A landscape with many valleys, sampled at points; each row gives a point and its height.
From any point a ball takes the steepest step (drop divided by distance) to one of its 2 nearest points. It stops when none of these is lower. Distance is the straight distance between rows; heights are no part of it.
q830: [ 10.9  -4.7  -2.2 -15.9  39.6 -37.8   3.5   3.4   2.3  -8.3  29.1  -8.2
 -19.4   8.4   8.7   2.6 -14.2 -31.6  -5.7  24.0  18.3  13.8  16.6  12.5]  height 383
q303: [ -5.1 -10.2 -12.4  11.0   1.0  -6.8  14.1   6.4  -4.8  -0.8  14.8  15.3
 -28.9   8.0  22.0  25.9   2.0 -16.3  11.9  14.5   0.3  13.2  44.6   9.4]  height 798
q940: [-35.3  23.3  15.1  18.9  -3.9  -0.7  -8.6   6.8  17.6   7.0 -18.1  -5.1
   5.3 -29.7 -36.7   1.5   4.1   2.7 -33.1 -43.9  11.8  -2.1 -39.0  -9.1]  height 490
q502: [-37.8  28.1   4.8  12.6   3.0  -0.4 -14.0   2.7  21.1   0.1 -26.7 -11.1
  28.2 -17.5 -32.4  19.8   9.1   9.9 -29.8 -19.4  -3.1 -17.5 -30.1   0.2]  height 462
q818: [  8.1 -15.1 -14.4   8.0 -24.8  22.5  -6.8   9.7  -4.2  -4.0   3.7  20.2
 -13.8  23.2   9.8   5.4   6.0   3.2  11.6 -10.0  -7.0  15.0  17.8  12.9]  height 638
q685: [ 14.2 -22.1 -14.3 -14.9 -19.2  15.7  12.4  -3.6  10.8  20.3  10.6  13.6
  -9.5   8.8  22.0  12.9  19.0  13.7  24.2   6.5   8.9  10.9  25.8  -7.9]  height 771
q90: [ -6.7 -22.5  -4.2   8.3  10.0  -4.6   0.4  -4.1 -13.1 -17.0  -2.4  16.7
  -2.4   1.2 -16.3  -0.4  -4.5   9.4   4.0   1.6   3.5  29.4  -4.0   4.1]  height 457
q632: [  7.4  -1.1 -28.4  16.1 -15.4  -4.0  10.8  -2.9 -24.2  20.2  20.4  -0.6
  -5.4   2.3   6.5   8.2  15.0  -4.5   1.7  12.3   3.9  12.7  -1.1 -13.3]  height 552
q487: [ -1.3  -7.9  -9.7 -11.7   5.5   5.1  -5.4   5.0 -10.3   7.8   8.2 -12.3
  12.4  -3.2  -3.0  -6.6  15.4  -1.4   1.4  -7.4   2.7  25.7 -29.5 -17.3]  height 499
q694: [  3.2 -11.2   5.6   2.8   0.8  -7.7  -6.0  11.5   3.6  -9.0  -1.4   1.7
  -2.3  -0.3   0.7  -6.5  11.9  -1.9   7.6  19.8  -4.0  -4.3  -1.7  -1.2]  height 637
q953: [ 17.1 -18.6  21.6 -21.1  -4.2  12.2  -2.5   1.7  22.9   4.7 -22.0   6.1
  -6.8   3.5   2.1  -8.0  -0.3  27.0   0.8   9.1 -15.7  -5.9  11.2 -12.6]  height 599
q180: [-34.8  26.8  -0.5 -18.8  18.0 -20.8  -9.1  -6.1  12.8   1.8 -14.3 -21.6
  42.0  -6.4   7.9  32.9  14.9  13.3  -9.7  12.8   1.2 -23.7 -18.5   5.3]  height 787
q952: [ 29.3 -24.6  -9.6 -42.2  16.9 -13.1   4.3  11.0  14.2  28.3 -15.7  -7.8
  -9.0  25.4  10.9   2.5   1.7 -18.4  20.9  31.7  -5.8   3.8  18.8  19.5]  height 441
q267: [ -2.4  -4.9  -9.8  34.8 -13.8  -1.6   1.1   7.7 -19.7  -9.1   4.3  21.6
 -21.5  16.0   3.4   5.3   3.0 -10.8   8.6  -7.6  -2.3  13.3  18.7  16.6]  height 656
q57: [-28.3  21.2  10.0  -2.0  16.6 -31.8  -4.5  -4.3  17.4  -7.8   3.4  -3.3
  30.1   7.3  21.6  34.7   6.2  17.9 -18.0  23.4  -0.1 -31.7  -2.5  -6.5]  height 803
q415: [ -5.5  21.4  12.0  18.5 -20.9   3.9  -2.7 -15.3  11.1   5.2  -6.6   7.2
  -6.8   1.6 -34.3 -19.2   2.3   3.7 -17.2 -42.3  -4.1 -13.4 -35.1   6.7]  height 507
q376: [-23.9  10.6  10.9  34.6 -12.3 -19.5 -13.2   6.2 -11.3  11.3 -22.2 -11.6
   2.4 -28.4 -27.8   2.3   0.1   4.7 -22.1 -31.7  16.5   9.6 -38.0 -13.5]  height 510
q95: [ 12.6  -1.3  -3.1  12.4 -47.6  19.3  -1.4  -9.2 -16.8  -1.3  34.2  -2.4
  15.6  -1.6 -15.9 -18.4 -22.2  21.8  -3.9 -45.6   3.0 -20.2   2.9   1.1]  height 218
q170: [-16.7 -22.9  16.6  11.1  -7.7   4.5 -11.0   8.6   4.2 -19.4  14.0   4.6
  17.1 -14.4   1.8 -18.1  -2.9  18.6 -17.4 -11.8   9.3   1.5 -23.4 -17.0]  height 615
q622: [ -4.0  18.3  -4.7  10.0 -18.9   6.0  -3.9  -8.4 -30.7   5.1  10.7  -6.8
  -2.1  -5.1  -2.3  -3.7   0.1   8.2 -17.1  -1.4  -7.3  13.3 -17.1  -2.6]  height 392
q470: [ -6.2   4.5   8.0  18.9   1.3  -9.4   5.7 -18.4  -0.5   1.0 -16.8  11.6
  -7.5   2.1 -31.9  -6.3  10.0  11.3  26.7 -24.2  -4.6  -2.0  -6.4  -3.1]  height 373
q651: [ 13.6  -9.4  -6.9 -16.3   2.7  -0.5  13.9 -19.0  -3.7   4.2  17.5  10.2
 -11.0   7.8  13.4   5.1   0.0  11.1  15.3  17.6   4.4  14.7  25.2 -10.9]  height 751
q609: [-37.3   3.2  22.5  29.8  15.9  -0.3   0.8  18.0   3.0  -5.2 -26.7   1.2
  13.9  -7.9 -35.7   5.3  -3.2  -5.1 -14.4 -35.7 -14.7 -10.5 -28.8   2.8]  height 351
q161: [-25.1 -10.1   0.7  29.4  -3.2 -12.2  -0.8  12.4  -9.8   4.2  -6.1  -2.3
   2.5 -32.9 -19.7  -5.9  10.5   4.8   0.8 -16.0  16.0  12.4 -25.3 -12.2]  height 532
q904: [ 19.3   6.8  -5.4 -34.0  42.8 -30.6   8.7  -6.3  26.2   9.9  25.6 -13.6
 -26.2   3.4   4.4   5.4 -17.7 -35.9  -1.4  29.9  19.4   3.1  33.0  21.9]  height 410
q848: [ 37.3 -13.0  -1.6 -32.5 -14.7  10.3  -2.7 -14.3  11.6  15.0 -12.1  -1.6
   2.3  15.8  34.3 -19.7 -10.5  17.3  14.4  18.1  -4.5  -5.3  22.3  -4.0]  height 701
q674: [-23.7   1.0   7.6  17.9  12.8 -21.4  -7.7  -8.7  -3.6 -12.4 -27.2  -2.8
  10.0 -15.6 -36.2   3.0   4.1   5.0  11.0  -7.5   2.0  -5.4  -7.4   3.7]  height 303
q828: [  4.2  14.9   5.4  37.3  -5.5  -5.1   7.1   2.1 -33.0 -16.0   8.1   6.6
  -9.7 -12.1  -1.8   2.4 -18.5   1.1 -16.8   0.0  18.5  14.4  -1.4  -4.0]  height 359
q922: [ -7.5  18.5  12.2  33.6 -35.5  -9.2  -0.8  -1.5  -3.0   0.5  -6.7   6.9
 -16.3 -16.8 -28.4 -11.0   2.8   4.5 -12.0 -33.8  25.5  -1.1 -27.1  15.7]  height 486
q723: [-10.7  -8.4  -3.7  39.7  22.0 -18.3  15.2  10.5 -30.3 -20.0 -14.3  17.9
  -3.6 -29.5   7.3   1.0 -22.1 -10.9  -2.0   7.8  31.4  17.0   6.2  13.0]  height 437
q522: [ 23.5  -6.9 -25.2  -4.1   4.0 -12.6   7.1  -6.2 -19.2  18.1  36.0  -6.2
   0.9  15.3  12.4   0.9   3.6 -13.7  -1.9  21.3  17.3  18.5  -2.9  -9.9]  height 563
q822: [ 36.6 -38.3   5.8 -33.1 -11.3   9.4  -3.1   7.0  23.5  18.6 -19.0  -4.3
  -2.6  14.9  22.2 -15.6   4.4  18.8   6.2   7.0  -8.2   6.4  16.1 -16.4]  height 660
q758: [  5.6  16.5   3.1  23.7 -27.9   2.5  -8.6  -2.8 -31.0   3.9   6.8  -7.3
  -2.5  -1.8 -10.1  -7.7  -1.9   9.6  -7.4 -39.7  10.6  12.9 -19.7  -9.0]  height 412
q710: [ 27.0  12.7 -28.7  -5.7 -30.4  26.5   1.7 -13.0 -17.8   7.7  24.4  -0.2
   4.7  11.2  23.1  -6.2  -5.7   2.3   7.9   0.1  -2.7   0.6  14.2   4.3]  height 436
q991: [ 11.7  -9.6   5.9 -46.0  30.8 -14.0   7.1   4.8  16.8  29.7  -8.6 -16.2
  10.3  21.4  -2.0   4.0 -12.0 -15.9  -4.4  42.1 -11.2 -26.2  -1.1  26.1]  height 508
q531: [ 10.7   7.5   2.4  -3.2  -4.7  22.0  -6.3   0.3   6.3   2.6  -5.7  -6.8
  13.0  11.3   9.4 -17.4  10.6   3.5   3.4  -7.7 -18.9 -20.9 -24.2 -16.1]  height 578
q498: [-13.1  32.7   0.1 -28.1  27.6 -23.4  -2.0 -16.9   3.3  -1.0  -5.7 -27.0
  21.4 -10.2   9.4  20.2   2.6  -5.3  -6.2  33.1   7.4 -26.3  -5.0   3.6]  height 770
q921: [ 17.4  17.5  -9.1 -22.0  -0.4  20.4   7.9 -13.3  -5.1  11.9 -16.1  -6.1
  -2.7   1.9  22.3  -8.6   5.4  -4.3  30.9  10.9  -3.4  -6.2   3.8  -2.5]  height 315
q424: [ 24.5   3.9  18.4 -17.4  13.8   6.3  -1.6  -6.3  12.3  -9.9 -11.2  -0.9
  13.8  27.5  18.1   1.0 -10.7  15.2  -9.3  24.9 -18.1 -25.0   3.3 -16.7]  height 196
q350: [  1.7   8.4  -3.2  -4.7  11.6   5.5   0.6   8.0   0.3   6.8 -11.3 -12.1
  14.5  -0.3  -6.3   0.6  18.3  -6.9   0.7  16.4 -12.7 -18.7 -25.5 -13.4]  height 609
q405: [  1.7 -22.5  -4.2 -40.4  17.2   1.2  -2.6   2.1  31.5  26.1 -20.7  -9.3
  15.7   7.1  -5.9  -9.9   0.7  -5.6  -2.6  30.6 -18.1 -13.6 -13.8  11.6]  height 544
q47: [-11.5   1.5   3.4  -1.7  28.7 -20.6   0.1   7.3 -17.8 -13.1 -12.8 -17.3
  11.1  -3.8 -15.3  13.3  -0.2 -14.3   2.8  16.4  -7.6   1.9  -5.4   5.8]  height 320
q564: [-10.3  35.0  13.7  21.9  18.2 -17.8   3.7  -7.8 -11.0 -15.5  14.0  -8.9
   5.9   0.4  15.8  17.6 -11.5  -2.4 -31.2  15.8  -4.9 -18.7  -2.0 -19.7]  height 208
q121: [-16.3  12.3   2.9   7.0  -3.9  -5.0  -3.5  10.9 -23.0   1.1   2.0 -13.3
   3.2 -17.2 -11.4   9.4   0.9  -1.1 -26.9  18.5  -3.6   7.8 -22.8   9.8]  height 411
q802: [ 11.2  -8.5  -9.6  -2.3 -16.8  13.1   7.9  -3.1   1.6   1.7  18.8  11.7
 -19.5  18.6  37.0  25.5   6.7   3.0  19.0  -4.0  11.1   6.7  51.9  -1.8]  height 788
q558: [-10.7  -7.8 -10.9  -0.2   1.3  14.9 -12.9   2.7  22.4  -3.0 -12.9   7.9
  -1.0 -20.0 -29.3 -14.4  16.5   2.1   1.0 -13.6  -0.5  15.1 -12.5  -2.8]  height 355
q605: [ -6.9  11.5   5.2  16.4  -7.5  12.0 -16.7   1.3  16.9  -0.9 -12.0   2.0
   4.2   4.8 -13.5 -22.1  12.2  -1.6 -10.6 -25.7 -18.5 -19.0 -26.5  -7.6]  height 537
q910: [ 31.5  -7.1   1.0 -29.7  12.6 -11.4   3.0   0.0   5.4   9.3  27.2  -1.9
 -10.8  23.5  19.8  -6.9 -15.9 -13.2  -9.8  39.0   0.6  -5.1  15.4  11.1]  height 374
q581: [  5.8  10.6  -8.9  13.1  -6.5  -7.4   7.6  -5.6  -9.5 -10.0  27.8   3.1
 -24.1  -3.0  25.5   1.3  -1.2 -12.3   7.0   6.9  -0.6   2.6  36.3  -2.3]  height 805
q733: [-13.4 -19.3  11.7  -1.3  18.6   2.2 -10.9  24.4  19.5 -22.2 -22.8   0.4
  11.6 -20.1 -29.0  -2.3  10.6   0.7   4.7   4.7   7.6   7.0 -13.8  -1.1]  height 241
q157: [  5.2   5.5   5.4   0.8 -15.6  22.2  -8.7   8.3  -0.4 -12.6  -2.0   3.9
  -4.8  -9.1 -13.0 -11.2  13.9  10.7   7.5 -17.9  10.1   6.9 -12.9  -1.1]  height 420
q610: [  1.9 -12.0 -34.1 -26.1  -6.9  41.2  -4.3  -1.6  48.3  34.2 -18.8  14.9
  -7.6 -10.9   2.6 -20.4  14.7 -11.2  10.1 -15.0  -7.6  14.6   7.3  -8.6]  height 651
q840: [-23.0   5.2  -5.3  22.5   5.9 -19.9   1.5   2.8 -25.2  -9.9 -20.7  -4.9
  -4.2 -16.6 -30.1  10.3   3.8 -10.7  16.9  -6.8   3.1  14.3   6.8  23.0]  height 247
q319: [ -0.8  11.9  -4.6  19.6 -29.1  13.2  -2.1   4.4   1.4  -6.3  -5.0  15.3
 -16.6 -19.6 -26.7  -2.0  13.2  11.9  -0.3 -20.9  33.2  16.3 -13.0  12.1]  height 464
q359: [ 27.6 -19.6   3.3  -0.3 -43.1  37.7  -1.4   2.0  17.9   2.3   4.1  17.6
  -7.2  26.6  -1.3  -1.9  -2.5  18.0  19.6 -57.2   7.0  -1.0  27.3   7.0]  height 573
q252: [ 27.3   1.0   8.0 -37.5  10.0  -0.5  10.2 -13.7  11.5  17.1  -7.3 -13.2
  -1.4  12.8  43.0 -10.7 -13.7   1.0   8.8  31.0  -7.2 -20.8  13.7 -10.9]  height 731
q429: [ -6.2  18.2  24.5  -4.0  26.7 -14.1   6.6  -8.3   8.8 -21.5  14.4  -4.2
   3.4   5.6  25.5  17.8 -20.0   5.9 -24.9  24.9 -10.1 -22.3  16.7 -15.7]  height 97
q357: [ 34.6 -26.3 -16.4 -19.1  -3.2   0.8  -5.3   6.6  -4.5   3.4  32.3  -1.2
   8.7  25.2  13.7 -11.1   2.8  -6.9   2.8  15.1  16.8  14.5  -2.1  -1.9]  height 582
q702: [  6.7  -7.2 -42.9  -2.1 -13.7  15.5   3.4  -5.2  -4.8  33.7   6.0   2.6
   3.7   7.9   6.8   3.2  20.7  -8.5  10.4   3.7  -3.6  18.0 -12.4  -1.7]  height 538
q769: [ -7.5  -2.4  -7.9  -5.2  12.8 -10.9 -16.4 -24.4  13.5  -2.2 -25.7  -0.6
  13.7  -2.1 -23.6 -10.2   9.7  13.8  14.4   4.8 -10.8  -3.8 -13.1  -4.3]  height 385
q444: [-16.3   9.6  -8.1  -7.1  11.8   3.0 -30.7   5.4  42.2  -4.7 -16.2  -6.5
  28.5  -5.9  -8.9  -7.8  21.4  -0.9 -22.4   0.7  -6.0 -18.5 -31.6 -16.6]  height 229
q45: [ -3.0  -6.2  -7.5  26.2   7.2 -10.6  12.1   8.9 -30.5 -13.0  13.1  10.2
  -8.4  -9.0   9.3  13.2 -11.6  -4.7  -2.5   1.2  29.5  36.3   6.8  -2.2]  height 391
q104: [ -3.7  21.6   8.0 -11.2  25.1 -12.9   5.0   0.3 -10.2 -13.7   2.4 -16.3
  -9.0  -6.8   8.0   9.6  -2.3 -21.4  -0.3  24.0 -15.1 -10.3  13.7   3.9]  height 304
q958: [-15.2 -24.2  -6.5   2.9  16.5 -13.2  17.3  13.2 -18.5  -6.2   7.8   9.9
  -6.7  -7.0  -6.0  17.2  -2.5  -6.7  10.1  12.0  15.1  32.7   8.7   9.2]  height 421
q787: [  7.2 -10.1  12.6  13.4 -38.4  28.7  -6.9  -3.2  14.2  -7.2  21.7  11.2
   8.0   1.7 -24.8 -32.9 -20.3  15.0 -18.1 -55.7  -3.0 -16.5  -7.9  -0.2]  height 163
q899: [ 21.5   8.1 -19.0  -9.0 -40.6  31.7  -0.4 -12.3 -11.2   2.3  22.0   4.1
  -5.7  20.6  33.0   7.2 -11.6   7.3  16.8 -19.8  -1.0  -6.6  49.2  16.2]  height 463
q370: [ 15.9 -15.2  -1.7  14.2 -44.4  31.5   1.8  12.1  -4.3  -9.6  20.2  17.5
  -8.5  28.2  15.5  21.5  -6.3  10.6  18.0 -44.8  17.5  -6.7  42.9  11.3]  height 523
q451: [ 12.3  26.0 -18.9 -13.0  16.2   3.9  13.0 -14.8 -11.0   5.6  -3.7  -8.0
 -12.9   1.4   9.9   8.6   2.3 -19.8  19.3  19.6  -8.0   2.6  19.5   0.7]  height 259
q6: [-16.7 -20.0   9.4 -28.6  13.0   5.6 -13.2   4.1  37.9   7.7 -20.1  -3.0
  13.3  -8.8  -6.2  -9.4   9.6   9.1  -4.6   6.0 -24.8  -9.3  -9.8  -6.2]  height 591
q815: [-30.3 -35.1   9.9  18.9   0.3  -9.6  -7.5  19.6   9.2  -8.7   0.0   5.7
   6.6 -24.5  -3.3 -19.7   9.3   2.5  -2.2  -6.0   2.8   1.3 -18.5  -5.2]  height 567
q284: [ -5.9  -7.8   8.4  20.0 -18.2  -9.5   2.8 -17.1  -6.0  -6.7   1.0  23.8
 -18.1   1.5 -11.9 -10.1   0.4  19.0  20.1 -24.7   6.5   6.5  11.5   9.8]  height 395
q631: [-17.6  17.4  18.1  24.1  17.0 -13.0  10.5   0.5 -23.3  -0.1  -1.0  -8.1
  13.8   0.6  -4.3  20.5  -4.0   5.1 -18.1   3.9 -12.4  -7.6 -20.7 -24.0]  height 266
q973: [-31.4   9.1  37.4  24.6  12.1  -9.6   6.8   9.6 -11.2 -16.9 -14.4   6.3
   2.8  -6.6 -10.6   5.1  -5.1   8.9  -0.3 -25.6  -0.8 -15.1 -21.2  -2.3]  height 403
q975: [ 15.8  -1.5  28.7  -2.6 -16.3  15.4   0.8  -6.2   6.1 -12.4  -9.4  15.3
 -12.9  12.3  -5.1 -14.0 -12.1  25.4   2.0  -9.4 -13.3  -8.5  12.6  -0.1]  height 514
q739: [ 16.1 -15.9  -6.1 -30.0  22.2 -11.7   7.9 -12.7   6.5   8.1  -8.4   0.8
   2.0   5.6  -3.8   4.1   4.2   2.8  23.8  28.1   4.9   9.3   7.5  -6.3]  height 726
q386: [ -4.7 -19.8 -17.8 -33.9  11.1  20.8  -9.0   9.9  45.9  26.0 -12.4   1.6
   2.9 -14.6  -7.3 -21.5  12.9 -17.5  -3.6   1.5 -17.9   3.0  -7.5  -9.8]  height 628
q714: [-20.8   2.9   1.0  17.6  30.3 -27.5   6.6  -0.1 -32.0 -17.0 -16.7 -13.9
   9.9 -21.4 -25.5  20.0 -17.6 -18.8  -1.7   9.8   5.2  14.7  10.8  12.1]  height 284
q227: [ 12.7   8.5  25.0   9.4  -3.9  12.0   6.3  -2.2 -13.2 -27.2  15.3  10.3
 -10.6   2.3   7.0  -5.9 -20.9  12.2  -8.1   2.5  -3.8  -5.3  21.2  -5.3]  height 425
q526: [-18.7   8.4  30.7  14.0  -5.7  -9.2   5.7   7.0 -14.1 -17.9   3.7   3.6
 -14.1 -10.5  10.7  -6.7   0.7   6.0  14.1 -14.3  -0.3 -11.9   3.2   2.6]  height 461
q330: [ 12.3  11.9 -22.6  -8.4 -27.4   5.9 -13.3 -15.2 -25.4   7.5  25.6 -12.2
  10.9  -0.6  18.9 -15.4  -0.5   5.3  -9.8   9.2   1.0   3.1  -9.4   1.3]  height 413
q320: [ 11.7  -8.6  11.9  -0.1 -24.7  23.3   1.2  -7.7 -11.2  -8.5  24.5   0.0
  13.7   4.1   2.3 -16.5  -9.7  25.6  -0.6 -22.5  -5.3 -13.6   0.4 -15.7]  height 87
q843: [-18.0  -1.4  19.0  22.4  14.3 -24.8  12.2   6.4 -19.7 -18.8  17.3   1.2
 -11.5 -19.4  23.1  -2.4  -9.0  -6.4   2.1   7.5  11.1  -3.1   9.8 -10.6]  height 505
q431: [ -7.4  20.6  -5.1   3.8 -18.9   7.7  -0.6   2.4 -10.9   3.0  -8.6   4.2
 -22.0  -6.7  -4.5   2.1  13.4  -8.0  19.2  -4.8 -11.9  -3.3   8.9  26.4]  height 822
q177: [ 18.6  18.2 -14.1  11.7 -31.7  29.7  -2.6  -1.1 -13.3 -19.0  29.4   4.0
 -13.9  19.6  24.3  26.0  -8.4  -4.3  10.5 -31.9  21.8  -2.0  53.2  12.1]  height 489
q325: [ -0.2  10.4   3.2  -7.7 -20.9   8.3   4.4  -2.3 -13.3  -0.9  14.7   1.6
 -21.6  -1.5  25.1  -6.5   1.2   2.0   9.6   6.9 -17.7  -7.3  23.9  11.5]  height 813
q369: [ 21.9 -31.3 -11.8 -28.7   1.5   2.5  -5.1   6.6  26.6  12.3  -6.4   6.8
  -1.8   5.7  -2.2  -7.6  13.0   6.6  12.1  21.8   5.0  11.3   1.0  -3.7]  height 700
q201: [-10.1   0.3  33.1  -2.4  17.5   0.4  14.0  -1.4 -10.1 -27.2   4.2   9.9
 -14.2  -4.9  11.3   4.5 -28.9  10.6 -17.0  15.4  -8.3   5.5  17.5   3.8]  height 346
q615: [  8.1  21.9   1.1 -33.0  28.8 -14.0   9.1 -18.9   7.7   9.6  -6.3 -19.3
   5.3   0.1  28.3   1.8  -5.8 -10.5  10.4  34.1  -4.5 -24.7   3.9  -6.8]  height 752
q440: [  7.3 -12.0  11.5   3.8 -48.7  22.5   2.3  -8.6  14.5  -5.0  16.4  24.2
 -12.7   7.1 -21.4 -24.1 -12.9  16.1  -3.6 -56.2  12.9   1.6   3.8  22.7]  height 268
q949: [-25.4   4.0  34.0   4.7  31.7 -10.5  13.8  12.0  -0.8 -24.6  -5.8   6.0
   8.1  -5.1   7.7  22.0 -22.8   7.7 -23.5  25.8  -6.9 -16.2   9.7   3.0]  height 245
q556: [ 12.1  -1.3 -11.1   7.8 -30.4  31.7  -5.0   1.9  15.2   2.4  -8.2  22.2
 -16.7  22.9  -4.1   5.0  17.5   3.0  18.6 -41.2   6.7   9.7   9.2  17.1]  height 614
q127: [  9.4 -12.0   2.4 -35.8  21.9 -14.9   3.0  17.8   6.6  13.2  -9.7 -15.4
   3.6   6.5  -9.9   8.1   3.8 -27.8  15.6  36.1  -8.7  -7.6   6.6  21.8]  height 477
q990: [ 17.8  31.6 -18.3  -2.7  31.1  -7.4  12.9 -19.9  -5.3  -5.9  15.6 -11.8
 -19.6  -5.1   7.5  10.8  -8.4 -25.0   0.4  14.2  -0.4  18.8  23.2 -15.2]  height 296
q882: [ 21.7 -20.3 -28.8 -26.0  -6.6  12.9   1.9   2.7  15.6  28.2 -21.7   4.0
  -5.8  23.5  26.4  -1.3   6.8 -10.2  25.1  18.6 -13.7   8.9  12.0  14.9]  height 427
q172: [-15.2  -0.2  10.2  -3.5  20.2  -8.9 -22.4  12.9  16.7 -22.5 -16.5 -10.4
  26.9  -5.1 -12.7   3.4  15.1   2.2 -10.5   5.5   5.8  -4.8 -29.7  -7.4]  height 44
q497: [ 14.6  -6.4 -18.5 -19.2 -20.1  28.3  -1.1   0.2  19.0  21.8 -24.7   4.4
  -8.6   6.1  20.5 -11.9  15.2  -0.9  33.0  -6.2  -8.1  -0.1   8.4   6.1]  height 381
q773: [-34.7 -13.4  22.1 -14.9  19.2  11.8 -10.8   7.4  40.4  -2.5 -22.2   2.8
  10.4 -19.3 -20.3  -2.8   7.2   8.1  -6.8 -24.7 -18.5  -5.9  -9.6 -15.4]  height 639
q387: [ -0.4 -11.5 -37.4 -18.2   5.8  10.3   0.1   3.4   5.3  35.1  -0.6 -11.6
  10.9  -6.3 -14.3  -4.5  21.4 -18.0   0.8   2.3  -4.5  24.5 -28.2  -6.9]  height 522
q946: [ 10.5 -13.7 -15.2  -8.9 -14.0  21.2 -18.4   1.1 -13.5   2.0  21.6 -13.3
  21.1   7.8   7.4 -23.4   2.4   2.2  -2.4 -28.4  -7.8  18.3 -22.3 -14.9]  height 466
q51: [ 23.5  -1.8   4.0 -19.7  16.6  -1.5  -1.4   5.2   7.3   4.3   7.0  -5.6
   7.5  23.8  11.3  -1.6  -1.9 -11.2 -13.0  41.8 -12.7 -17.4  -9.6   0.0]  height 328
q938: [-12.8  -2.4   6.1  32.4  36.1 -32.7  20.4   3.4 -18.3 -19.3   6.5   3.6
  -5.2 -30.6  14.4   4.1 -28.6 -16.3 -12.4  19.1  21.7   5.9  10.6  -6.8]  height 478
q74: [ 15.8   9.8 -13.1  11.6 -29.8  22.7 -14.9  -6.2 -18.7  10.1  13.9 -16.2
  19.6   2.3  -6.8 -20.5  -2.2   6.9  -8.6 -44.9  -2.7   6.5 -27.1 -22.0]  height 435
q807: [ -6.4  -2.3  -4.1  33.3  -4.7 -10.9  -3.8  14.7 -15.7  -9.1  -6.4   4.9
  -9.7   0.3 -10.1  -5.8   6.9 -15.1  -0.3  10.7 -13.4  -4.0  -2.8   8.9]  height 657
q499: [-24.4  24.6   0.1   9.5  -1.3  -3.3 -14.8  -5.8  -7.6   7.7 -18.4 -14.1
  20.5 -11.5 -23.8  17.2  -0.8  11.6 -37.3   0.2  -9.7   1.9 -37.2  -3.5]  height 433
q211: [-23.4  14.5  14.0  39.3  15.0 -15.7   4.5   6.6 -17.8   5.0 -26.3 -12.9
  17.6  -1.5 -34.1  21.5  -3.2  -6.0 -13.7 -15.5 -15.9 -12.6 -24.3  -7.1]  height 311
q512: [ 32.1  -3.5 -25.3 -32.1  11.5  -5.9   9.4  -4.5   9.3  23.7   6.3  -1.4
 -15.4  30.0  29.8   1.8  -7.2 -25.9  13.5  34.5   5.1   4.7  24.9  16.8]  height 406
q851: [ -6.1 -14.1  16.1  28.2 -35.8  -2.2  12.8  -7.3   3.7  -5.2   6.5  33.6
 -21.2  -1.2 -16.4 -14.6  -8.0  13.3   8.5 -48.9  24.4   4.0  -2.4  24.4]  height 337
q696: [ -5.8 -16.8  -2.7 -10.7  30.6 -36.0   4.3   4.3 -12.2  -4.8   8.3  -7.9
  -0.2   6.2 -12.2   7.7  -8.3 -24.2   0.5  29.4  -0.2  11.1   4.1  18.4]  height 354
q247: [  7.2  33.4  -3.2  19.4  14.6 -12.5   6.5  -6.8 -23.6 -14.4  15.3 -12.3
 -16.8 -17.5   4.6  11.6 -15.0 -16.1 -20.8  12.3   9.0  16.6  10.3 -13.6]  height 327
q811: [-29.0   1.0  13.0   7.4   3.1 -15.9  -5.9   8.6  21.5  -2.7   2.5  -1.4
  25.5  -3.3  10.7  13.5  13.3  15.5 -20.8  21.5  -8.6 -36.8 -20.0  -8.7]  height 820

Call two points neighbours if one is among the 2 nearest of the other. Go from one point of each pair to the other, from neighbour to neighbour, staying as low as possible. Name the highest point that can't be avoided.
q320 / q429 | q843
q320 / q840 | q284
q320 / q424 | q904
q451 / q840 | q47
q320 / q787 | q95

Two balls start at each pair of points below. Name the first point that both come to, or write none.
q581 / q843 | q429
q267 / q632 | q622
q615 / q325 | q822
